Each row is a point on a landscape with many valleys, with its height.
From any point a ball rolls to the lowest of the 2 points nearest to it. It stops when none of these is lower. Distance is the straight distance between rows; heights are no part of it.
K401 h=89: [139  57  77  86 132  57 105  69 109  81  93  56 158 146 111  96 119  94
 109 112]
K324 h=106: [124  73  72 116 115  39 105  55 134  36  81  46 142 125 123 101 116 106
 106  93]
K840 h=267: [ 41 142 112 123 118  98  84 100  50 130 104 118  62  53  83 113 130 116
  90  59]
K28 h=395: [122  61 143  73 128 128 118 133 118 144 153 102 106 107 104 105  57  95
  91  77]
K439 h=603: [ 98 138  30  73 123 103  79  84  56 111  83 136 159  84  78  90 144 129
 121  72]
K418 h=642: [ 59 110 115 114 116 142 107  96  77 143 104 160  93  96  91 101  86  65
  84  96]
K670 h=33: [ 89 152 112  64 117  40  88 138 108 146  95 103  65 108  86 135  76 119
  98  78]
K322 h=372: [ 63  78 118 100  93 116 125  79 107  62  81  79 110  88 111 153  74  85
 109 111]
K285 h=528: [136 103 106  75  53 136  71 114  91  98  57 106  70  77  76  47 107  64
 120 110]
K630 h=423: [ 84  98  83 124  78  92 104 112  69  90 135  74 113 155 110  77  88 143
  43 122]
K179 h=326: [ 93 131 127 134 150  63  80 136  87 128 131 159  67  67 103 142 111 112
 116 102]
K50 h=112: [146  75 105 100  75  79 162  93 107  70  85  98  88 154 101 103 111  83
  76 123]
K852 h=20: [ 88 103  90  89 177 103  98  77  54  77  93  50 107  60 123 128 114  80
 132  60]
K904 h=585: [ 73  63 122 138 103  85 141 111 145  86 103 147  92 124  92  72  64 127
  69  85]
K6 h=122: [155  93 105 110 137 104  61  75  52  79  77  76 118 126 110  85 146  88
 108 137]
K467 h=366: [ 97 104 100 116  93  67  95 120 110 108  99  81  98 117 116 171 108 142
  84 111]
K38 h=597: [100 117  32  64 149 113 118 116  61  97 117 135 155  63 112  99 105 115
 128  69]
K441 h=567: [120  67 115 120 112  83 130 100 117  50  80 118  49  78  98  44  89 115
  90  72]
K260 h=356: [ 72 128 114 129 135  81  96 122  62  96 113 127  57  55 114 150 132 101
 115  96]
K640 h=620: [ 93 105  96  91 109 128  76  80  96  94  77 121 130  90  93 102 111  89
 116 120]
K828 h=79: [129 102 141 109  68 117 161 101  90  78  56  97  57 154  78  73  81  62
  70 119]
K999 h=125: [120 139  69  56 129  69 143  84  85  78 104 136  38  99 123  88 118  75
 112  90]
K458 h=534: [110  61 100  77  60 117  79 106 106 106  40  97  87  67  74  31 117  73
 114  77]
K86 h=563: [ 65  85  95  63 103 124  88 135 105 150 123  95 102  49  94  64  70 108
 105  44]
K823 h=147: [120  90  92 112 136 100 102 106  99  40  46  80 153 116 102  76  72  83
  95 109]
K751 h=403: [ 91  75 115 103  14 126 100  67 165 116 103  20  85 130  81  50  74  93
  95  70]
K665 h=128: [117  85 106 143 142  75  96  82 111  20  60  43 132 125 124  85  93  92
 100 107]
K106 h=629: [ 98 114 112  94 122 129  94  92  65 131  99 123 106 114 101 137 106  78
  92 126]
K693 h=171: [ 90  76  44 111 105  49 121 163  98  77  63 130 155  98 128 115 124 110
  91 115]
K60 h=640: [ 61 146 111  89 111 136  94 116  80 140 110 189  95  69  77  86  76  62
 140  90]
K383 h=623: [ 62 116  90  88  71 137  75  97 126 131  93 176 100  58  71  68  89  83
 130  87]
K44 h=233: [ 71 137  93 133 123  61 131  89  91  60  76  69 100 142 132 127  93  71
  80 116]
K954 h=32: [134 141 113  91  92 116 130 103  78  77  72 130  43 124  91  58  85  51
  92 114]
K631 h=272: [149 121 136  84  69 112  48  87 148 137  71  58  86 113  67  79 100 101
 104 100]
K703 h=207: [ 67 134  85 129 125  36 139 134  85  73  72  76 109 117 173 136 124  61
  84 114]
K80 h=616: [ 97  71 122 102  32  95 125  82 151 121 125  72 119 154  60  80  62 125
  66 116]
K457 h=198: [122 120 121  98 182  92  90  70  71 122 131  66 120 112 134 147 128  68
 131 105]
K41 h=512: [ 66  94 140 140  80 137  49 162 129 148 151 103  96  64  96 102  49 104
 107  83]
K574 h=184: [110 152  47  81 134  84  91  83  71  74 121 106  51  78 118  84 145 106
 133  87]
K398 h=229: [145 139 139  84 103  67  57 102 133 126  46  68  58 116  69  90  98 120
  97  80]
K672 h=610: [ 55  45 120 111  70 104 118  69 153 156 119 147 113 123  83  75  75  87
  76  85]
K707 h=296: [ 90  95 111 122  69 121  26  93 126 119 118  34 101  82  95  87  99 142
  90 106]
K91 h=314: [158  76 155  89 114 115  88  92 151 114  89  74 106 114  87  99  83  92
 116 100]
K359 h=325: [ 94 100 119 107 121  68  84  85 125  93 104  80  82 110  92 117  81 136
  84 102]
K899 h=181: [ 93 103  39  63  74 106 128  58  76  80 139 139 105 125 114 135 135  88
 116 142]
K607 h=146: [106  99 119 117 160 104  58  82 100  66  88  53 100  54 110 128 121 110
 134  97]
K589 h=485: [114  56  94 101  86 141  61 137 111 140 118 144 134  51  77 114 117 145
 100  96]
K992 h=227: [113  91 111 110 110 121  30  74 134  81  91  50 118  67  93 126 108 135
 117 122]
K253 h=461: [ 86  72 152 120  95 127 104 164 112 157 167 108  91  76 101 122  49 104
  94  81]
K892 h=361: [ 81  87 112 111  29 147  71  84 156 100 134  37  84  87  91  90  79 115
 107  92]
K514 h=130: [123  87  98  92  56  86 159  87  69  70  80 103  94 158 117 127 139  56
  78 144]
K697 h=543: [ 91  65 107  74  84 121  90  93 124 124  90  87  83  55  91  48 102  85
 108  59]
K164 h=157: [100 146 140  78  93  64 101 135 135 127  61  70  45  96  70 123  53 116
  91  88]
K623 h=84: [123 140  88  84 126  92 146  97  59  84  82 125  55 131 142  94 119  42
 100 108]
K800 h=621: [ 69  58 110 115  26 116  86  89 164 138 125 111 117 111  71  84  93 119
  74  99]
K254 h=177: [130 120  97 122 153 124  92  71  62  85 125  96  55  95 121  83 135  95
 116  81]
K290 h=462: [100  42  96  63  85 154  64 111 100 139 101  81 159  49  79 127 112 122
  94  85]
K336 h=440: [ 56  81 105  85  95 145  81 115  81 126  99  65 141  55  96 155  81 116
  84 116]
K64 h=518: [133  93  90 126  26 118  35 111  98 113  83 130  89  93  75  26 125  98
 108 116]
K625 h=274: [102 135 103 127 103  83 116  90  97  43 107  54  67 124 116 105  85 126
  88 112]
K506 h=115: [ 94 106  92 112 185  75 115  72  75  74 128  85 131  96 151 105 129  59
 122  83]
K168 h=348: [164  60 131  78 134 117 124 120 122 117 110 103 116 111 117 126  88  89
 105 102]
K877 h=71: [146  88 112 106 145 112  97  83  67  93 103  58  85 129 115 106 126  99
  78 112]
K201 h=605: [ 81 139 109  90  54  87 106  84 141 128 117  71  99 153  72  88  46 124
  70 103]
K580 h=108: [174  51 109  88  99  88  72  62  92  85  74  59 146 145  80  94 120  89
 100 139]
K978 h=576: [113 131 135 158  74 129 106 113 166 100  87  74 103  96  75  71  21 109
 125 106]
K888 h=583: [ 74  97  69  53 125 125 119 131  72 119 128 128 128  48  94  80  85 137
 103  45]
K689 h=451: [100  91  93  86  58 109 128 119 102  92 159  76  74 122 103  92  76 139
  57 103]
K416 h=182: [123 141 110  85 147  47  85 124 106 146 117 118  76 113 108 130 111 114
 122  96]
K676 h=507: [118  87  90 126  58 132  41 139 101 117  97 145 109  70  78  61 121 127
  97 117]
K745 h=186: [108 115  44 106 107  29 134 157  88  68  82  91 126 105 166 107 145  94
  82 106]
K844 h=159: [117  78  51 121  93  57 110 111  77  44  42 103 134 122 111  89 111  89
  94 110]
K584 h=590: [ 93 137 137 117  74 116 109  91 145  95  98  63 101 129  80  99  29  98
 108 122]
K198 h=161: [105 104  27  43  51  56 129  83  69  89 122 130 118 121 113 118 156  88
 114 125]
K49 h=176: [ 75 139  78  86  79 102  75 114  60 118  83 122  50  50  76  90 145 131
  97  74]
K187 h=114: [ 66 107  57  76  79  63 105 103  70  88  71 156  57  60  83  86 149 122
 100  86]
K112 h=279: [101  92 110  86 149 136 111  77  84 107 151  80 140  97 134 159  84  73
 132 115]
K90 h=552: [101 118 133 162  54 130  78 152 161 122 128  96  90 101  91  84  39 126
 103 100]
K833 h=575: [120  95 106 132 107  55 160 108 126  55  93 138  59 122 100  64  70 104
  91  86]
K525 h=334: [ 71  47 113  72 123 141 142  66 100  92 136 100 121  86 121 162  89  84
 106 113]
K24 h=148: [101 108  40  47  65  47 126  92  54  96  90 166 102 101  80  81 154  98
 113 102]
K340 h=608: [ 91 148  38  67 105 106  77  67  78 106 101 169 148  78  71  58 120 115
 140 103]
K59 h=401: [ 76 121  88 134  87  78  89 114  75  95 144  79 107 140 119 140  95 149
  46 134]
K513 h=155: [ 82  86  76  86  44  94 142  53  80  78 121 129 115 154 108 151 132  64
  96 170]
K173 h=596: [ 42  76 115 145 102  93 111  83 113 107 122 139 109 126 101  86  74 109
  65  98]
K700 h=407: [ 53  79 126  99  96 155  88 101 102  93  91  71 126  39 112 148  49  79
 122  92]
K426 h=408: [ 76  93  96 126 123  93 131 108  41  95 101 101  74  92 123 158 154  91
  70  96]
K469 h=557: [113  67 129  93 118 101 116  81 111  93  96  83  57  86  90  51  87  98
  92  63]
K282 h=614: [ 85 111  71  79  78 130  78  81  98 104  66 158 129  79  75  63 112  81
 136 118]

For each start below, name the point where the ball stops.
K689: K401
K625: K401
K80: K670
K833: K852
K64: K852
K28: K670
K439: K852
K751: K852
K844: K401

Call two points neighbours if one is among the 2 nearest of the other. Go from one point of each pair to the other, from neighbour to neighbour, staying as low as possible. Name the highest point that can't be avoided.
K954 and K282: K80
K187 and K670: K260
K954 and K877: K574
K401 and K877: K6
K954 and K187: K899
